Points, in no order, along strands that fork, close into loops and pass close to each other.
In the rows, zero is written as 128.
Two points are linked if the straight distance between their rows is under 112. Some points are linked to none.
q936: [142 131 128 143 120 122 112  94  90 130 134 127 161 113 134 152  92  74
 143  86  80 121 127  97 138 148 198 116 166  67 138]
q501: [151 127 123 140 131 134 158 116 173 157 134 101 160 144 210 153  84 122
 115 145  65 114  84  95  99  65 145 134 133 100 138]
q929: [128 150 115 148 136 110 126 105 153 105 154 130 141 118 142 156 115 128
 125  94 181 149 108 131  90 146 131 105  91  80 135]
q383: [ 63 130 114 135 150 158 130 107  82  85  70 161 161 123  74 145 159 111
  71 112 151 141 158 117 148 123 150 150 117  88  77]
q489: [118 160 120 144 143 121 129  88 104 112 125 138 175 113 120 159  99  91
 116  87 125 138 121 117 121 137 190 131 131  50 114]
q891: [167  98 136 145 121 110 100 124 108 141 127 127 121 113 142 160  96  93
 155  73  51  97 133  78 139 147 169 127 167 106 156]
q470: [102 192 139  88 126 142 146 174 106 130  95 154 142  75  70  84 124 184
 106 136 170 132 141 142 116  85 106 180 128 126  47]
q917: [ 93 131 113  85 116 136 161 125 127 141 178 114 135 149 111  62 179 114
 136 175 149 109 142 152  92  72  88 129 163 186 117]
q355: [119  74 122 141 139 133  51  93 108 115 136 159 106 134 135 139 160  98
 122  92 122 140 147  90 120 164 103  94  87 114 165]
q989: [145 132 139 127 121 113 128 117 111 132 126 119 128 140 132 154  97 111
 109 120 119 108 115 128 127 114 149 141 152 100 140]
q770: [ 59 116 113 134 150 158 127  89  61  95 101 166 166 139 103 136 157  89
  62 120 118 120 135 111 131 102 138 149 130  95 103]
q630: [ 74 189 111 117 126 145 156 106 146 101 131 145 127 126  56 122 134 131
 164 113 191 147 145 139 169 171 176 109 128 105  70]
q332: [169 122 127 168 120 116 103 117 130 111 160  97 132 145 125 150 107  85
 158  95 129 112 141 137 139 202 160  99 153 101 166]
q669: [151  83 141 128 132 118  99 127 122 133 121 153 100 100 157 162 105 115
 148  79  38 106 128  52 124 127 143 141 144 113 150]
q534: [149 125 152  99 139 109 136 140 140 143  88 118 131  81 191 146 110 175
  84 136 118 163  90  97 109  80 102 150  84 127 127]
q797: [176 100 103 172 135 121 114 122 183 127 153 102 148 159 185 152 114 109
 161 111  69 123  98 110  88 147 122  96 124 114 177]
q785: [176 106 122 172 120 114 146 148 154 143 134  87 118 177 140 141 123 113
 147 130  95  96 120 169 131 170 115 111 169 146 162]
q313: [151 143 133 178 118 124 149 126 166 108 181  79 146 152 124 135 102  99
 176 132 148 115 128 165 116 201 153 117 158 103 163]
q330: [153 110 124 129 113 114  82 150 162 107 143 128  77 129 143 139 140 153
 178 118 178 147 145 145 152 183  90  95  85 147 157]
q559: [112  75 119 141 146 141  68  80  96 114 139 165 127 143 142 138 157  68
 120  95  83 120 135  73 108 151 131  96 122 110 157]
q100: [110 109 149 120 134 114  74 139 106 113  87 169 111  81 136 153 150 139
  99  76 156 170 142  89 123 138 103 124  70 110 135]
q869: [140 128 104 161 122 129 152 100 171 141 157 101 168 172 197 148  94  95
 121 162  75 105  90 116  80  91 133 127 153 101 148]
q626: [ 95  97 164 112 131 142  90 141  75 135  80 150 127  80 124 139 123 127
  61 115  82 130 117  88 125  78 104 162 113 151 146]
q391: [102  85 159 113 127 140 107 141 112 156  76 147 122  72 169 145 118 147
  84 127  33 134 113  52 124  65 107 159 104 156 147]
q542: [149 143 138 144 121 119 105 108 108 111 134 115 122 128 107 162 105  99
 138  93 153 123 148 131 165 190 180 104 147  99 137]
q893: [199 118 136 123 148  97 122 157 169 139 112 105 121  96 204 157 113 190
 140 121 113 169 101 101 133 120 110 119  77 139 167]
q407: [110 127 143  98 128 142 152 147  91 149 110 121 111 117 117  97 109 159
  78 175 119 103 113 135 121  58 107 184 145 138 100]
q567: [ 80 192 119 116 130 144 157 120 120  93  93 149 145 119  49 125 136 137
 140 116 179 153 145 137 178 145 174 142 136  88  51]
q675: [134 210 164 121 110 124 155 152 113 151 122 127 116  96  55 112  76 145
 166 141 170 133 141 167 181 131 182 162 167  99  90]
q99: [130 108 108 154 122 129 116  88 121 110 163 122 129 178 150 136 138  78
 121 135 120 115 123 132  95 150 124 111 135 115 152]
q744: [ 99 157 132 127 142 132 120 119 101  93  89 153 136 115  82 149 135 123
 107  92 178 144 149 122 153 152 163 134 119  89  86]
q994: [214 114 138 163 142 124 166 188 164 178 111  90 104 158 152 129 134 186
 135 150  87 104 119 179 153 134 116 117 155 194 151]
q642: [155 115 144 119 119 119 132 143 122 155 101 109 119 134 156 142  90 131
  93 139  83  96 110 106 132  80 148 151 152 125 145]
q290: [131 171 145  58  96 130 114 185 161 150 148 121 103  97  97  84 131 175
 179 119 188 130 134 147 149 123 112 112 149 195  99]
q726: [163 174 162 117 128 104 143 157 144 138 118 114 107  87 112 153  77 169
 128 121 167 131 114 147 129 115 146 155 133  98 118]
q550: [145 105 111 138 111 122 177 145 154 151 152  97 110 180 134  96 170 130
 145 178 106 103 126 167 101 119  89 124 175 186 140]
q942: [154 167 152 131 124 109 144 148 162 121 148 115 107  95 119 153  96 170
 157 117 192 140 114 153 122 138 132 137 118 112 124]
q632: [128 126 114 109 118 127 186 140 144 170 158  98 124 168 121  70 164 127
 134 193 114  94 133 164  96  80  99 136 192 187 127]
q218: [ 60 176 100 115 148 156 172 102 107  98 104 161 164 134  51 101 164 125
 120 140 171 147 151 135 161 112 151 153 144  99  48]
q130: [130  58 121 129 142 112  81 127 139 135 120 134 110 166 172 124 176 147
 133 173  99 155 137 122 119 147  47 107  88 164 185]
q905: [129 150 129 127 124 119 163 115 140 142 126 114 157 127 170 151  81 130
  90 141 106 113  76 112  96  60 136 152 121  74 115]
q346: [ 90 126 123 121 130 149 150 106  83 131 110 140 164 135 136 127 121 108
  60 157 107 104  97 117 114  48 113 170 130  91 105]
q200: [ 82  99  97 125 101 159 119  99 120 116 165 135  93 175  88  82 199  81
 161 150 159 105 181 136 150 183 123  90 136 184 124]
q601: [162 105 142 106 151  93 100 148 141 141  94 134 125  68 196 157 117 174
 117 105 109 177  99  75 125 111 100 129  70 131 151]
q558: [ 98 178 129  59  90 146 119 158 159 144 164 129 140 120  87  69 149 129
 171 120 205 130 128 150 147 122 128  87 136 195  94]
q965: [ 74 131 122  77 130 143 136 134 108 132 164 134 120 116 110  66 177 140
 121 164 160 130 143 140 108  75  74 137 146 189 102]
q814: [145  82  91 156 117 115 170 137 180 142 168 106 115 190 138  95 181 123
 170 163 111 119 136 178  88 162  69 106 129 204 151]
q276: [138  90  87 177 114 134 101  84 140 107 167 119 131 187 151 122 147  67
 142 132 120 114 135 138  85 188 112  86 116 126 166]
q377: [193  95 131 149 145 112 143 191 169 149 115 104  90 158 140 121 160 185
 167 148  95 124 141 186 160 171  81 100 135 212 158]
q554: [150 142 166 102 124 118 117 163 103 139  83 129 103  82 106 137  90 155
  95 125 138 112 127 131 143 107 136 162 133 130 116]
q703: [211 123 142 165 138 120 158 179 170 180 101  79 123 156 166 147  97 166
 132 139  74 102 107 146 148 114 150 122 159 150 162]
q925: [ 54 121  86 124 129 154 156  66 108  96 172 149 131 161 104  89 185  88
 129 154 169 124 155 138 108 126 127 107 119 144 101]
q695: [116 188 139  95 131 130 164 159 105 151 119 143 139  94  69  82 100 162
 116 155 155 121 130 145 131  69 126 177 149 112  63]
q909: [123 118 109 141 128 132 110  75  90 126 151 134 170 143 154 141 112  57
 132 115  72 105 121  92 113 131 175 113 164  77 134]
q249: [ 53 138 110 110 150 165 162  98  71 105 126 155 153 137  72  89 174 119
  92 157 148 116 149 138 145  85 125 161 150 127  73]
q884: [104 139 133 122 121 140 152 126  70 133  85 152 167 119  98 114  89 115
  67 151 109 103 120 132 140  57 147 187 140  78  94]
q859: [125 135 127 130 132 116 126 113 122 110 138 142 126 123 134 155 124 122
 108 111 165 138 117 127 106 126 126 125 111 101 125]
q137: [ 91 121 152 113 135 137 101 136  69 115  83 157 129  93 110 141 138 126
  66 108 131 130 131 113 126 100 115 157 115 125 115]
q808: [175  71 170 111 149 116  59 174 127 147  79 128  93 105 152 147 142 173
 123 120  72 149 142  97 163 138  95 131 110 187 184]
q902: [ 61 121  86 116 110 161 146  78 123 108 177 138 112 171  87  76 188  76
 154 150 174 115 172 140 139 152 139  88 130 169 104]
q879: [139 148 125 145 128 103 132 135 180 102 171 118 117 106 145 149 110 155
 167 111 205 161 112 148 101 163 114 111  82 105 142]
q882: [156 124 103 175 125 127 139 107 176 125 167  93 165 163 184 148  95  96
 145 138  95 115  90 130  70 142 133 113 137 100 172]
q824: [116 163 141 135 126 126 117 107 102 105 118 134 125 116  82 162 111 109
 132  96 167 135 153 140 176 173 190 121 140  89 104]
q983: [101 128 126 115 133 130 144 106 112 130 119 139 158 127 165 141 124 120
  67 142 105 127  89 105  91  61 103 156 109  96 112]
q374: [ 94 116  99 142 133 145 129  64 105  94 165 141 133 174 128 127 160  76
 110 150 147 116 134 133 100 146 132 107 128 119 129]
q400: [190 110 118 157 143 111 109 138 184 124 147  98 134 127 177 156 100 140
 174  87  88 147 104 104 109 154 133  99 110 108 187]
q139: [131  88 150 117 129 123 115 135 128 140 102 161 115  78 172 157 109 140
 117  98  39 129 113  44 112  89 130 150 109 121 138]
q135: [177  91 156 110 141 112  71 192 133 136  92 115  71 122 150 137 142 192
 141 136 119 147 146 139 170 160  82 131 112 190 162]
q341: [148  78  86 181 109 128  95 113 163 116 159 115 110 185 136 118 159 101
 173 133 127 120 155 159 108 214  89  85  84 147 171]
q748: [ 56 118 128 119 142 162 132  99  41 108 111 154 142 143  81 113 155 100
  69 153 124 101 142 139 159  89 135 167 157 122  97]
q732: [ 94 134 146 121 131 131  97 151  96 105  73 171 128  78 119 150 153 144
  73  90 166 163 137 106 116 119 106 144  85 113 106]
q585: [ 76 174 106  81  99 152 147 114 159 124 177 129 149 146  73  73 158  97
 184 122 197 129 142 145 152 148 162  84 131 171 106]
q420: [ 86 151 136  85 129 140 131 153 101 122 127 151 119  85  94  90 154 169
 111 142 172 142 136 137 114  89  87 153 125 158  73]
q159: [194  98 111 172 153 111 163 167 185 150 125 109 127 178 179 127 163 172
 157 158  80 139 121 174 134 164  81  93  98 198 170]
q370: [147 151 141 109 131 120 174 132 146 153 107 101 136 107 177 137  95 181
  82 168 124 145  80 124  93  53 112 159 100 109 108]
q773: [196 104 129 171 138 124 141 159 172 179 109  96 137 164 183 151 112 134
 136 119  36  98 110 124 142 121 142 113 161 149 160]
q687: [155 115 160 104 122 123 112 161 113 150  83 116  99 100 143 139  99 155
  86 128 101 117 120 120 140  92 131 156 133 146 142]
q70: [108  89  83 156 102 147  97  91 137 111 166 139  91 182 115  99 191  89
 168 137 158 113 176 146 127 208 100  85  91 159 150]
q753: [130 143 148 118 108 121 150 133  66 146  80 148 157 114  86 116  63 105
  84 154 109 106 135 146 165  76 173 182 151  79 103]
q493: [147  79 158 104 150 104  71 157 127 141  90 143 108  82 172 144 133 169
 117 120  89 178 120  74 140 124  86 135  76 160 168]
q170: [131 182 149 125 111 123 151 134  83 137  96 143 136 105  64 122  78 125
 126 142 153 124 145 157 175 115 180 176 155  77  91]
q325: [144 149 151  71 116 121 108 190 141 140 128 116  76  80 128  95 130 211
 156 138 166 144 142 142 142 126  92 138 139 201  98]
q577: [189 129 128 153 147  99 128 145 184 119 146  92 127 118 188 161  94 168
 159 109 127 160  95 127 110 145 122 108  94 115 182]
q234: [ 97 143 109 144 146 132 135  74  82 101 115 148 176 139 117 147 121  80
  86 107 120 135 127 117 124 121 171 129 129  63 101]
q864: [121 208 149  87 114 132 148 163 118 160 124 138 126  90  47  80  89 151
 160 141 168 121 144 158 171 102 160 156 171 133  70]
q954: [ 73 182 113 108 113 153 157 111 164 113 174 130 135 131  70  96 141 115
 189 115 204 143 137 141 157 173 174  86 120 134  97]
q834: [118 169 138 158 122 134 157 100 151 108 188 109 144 142  99 127 107 111
 182 134 179 130 137 162 131 189 173 118 149  98 130]
q198: [111  86 121 138 134 140  82  81  78 119 135 147 140 151 137 140 144  50
 112 101  70 107 143  90 131 148 152 113 162 111 149]
q164: [165 122 151  99 121 114 100 178 147 132 117 113  68 111 133 130 135 187
 153 138 152 137 137 151 152 147  92 131 133 185 131]
q141: [125  93 129 132 139 118  64 108 123 114 118 163 112 105 151 153 145 120
 121  82 153 161 135  96 121 155 102  96  69 107 149]
q653: [ 88 182 120 143 120 142 175 101 180 104 198 121 149 128  94 100 122 110
 194 131 200 140 133 153 118 175 168 108 120 111 115]
q593: [173  86  96 176 132 115 168 142 191 135 150  99 131 191 176 122 158 146
 162 159  93 133 114 177  96 167  86  98 105 179 172]

How many points has the smallest loop of links through each point below? Write 0 if it is on no loop.
q554 => 9
q276 => 8
q770 => 7
q370 => 11
q355 => 14
q542 => 10
q703 => 0

A piece is two or more points that can be reached from each other along the links. Count, over all rows, the pieces, the separate loops (a circle has one, a figure eight two, a Y none), the forks (points with three links) and the tips (points with one).
pieces => 3
loops => 6
forks => 7
tips => 1

Name the points in between on the shortest way along the links from the first point to the second, in order.
q744; q891 => q383 q770 q234 q489 q936
q917; q869 => q965 q420 q470 q695 q864 q675 q170 q753 q884 q346 q983 q905 q501
q164; q170 => q135 q808 q493 q601 q534 q370 q905 q983 q346 q884 q753
q965; q994 => q917 q632 q550 q814 q593 q159 q377
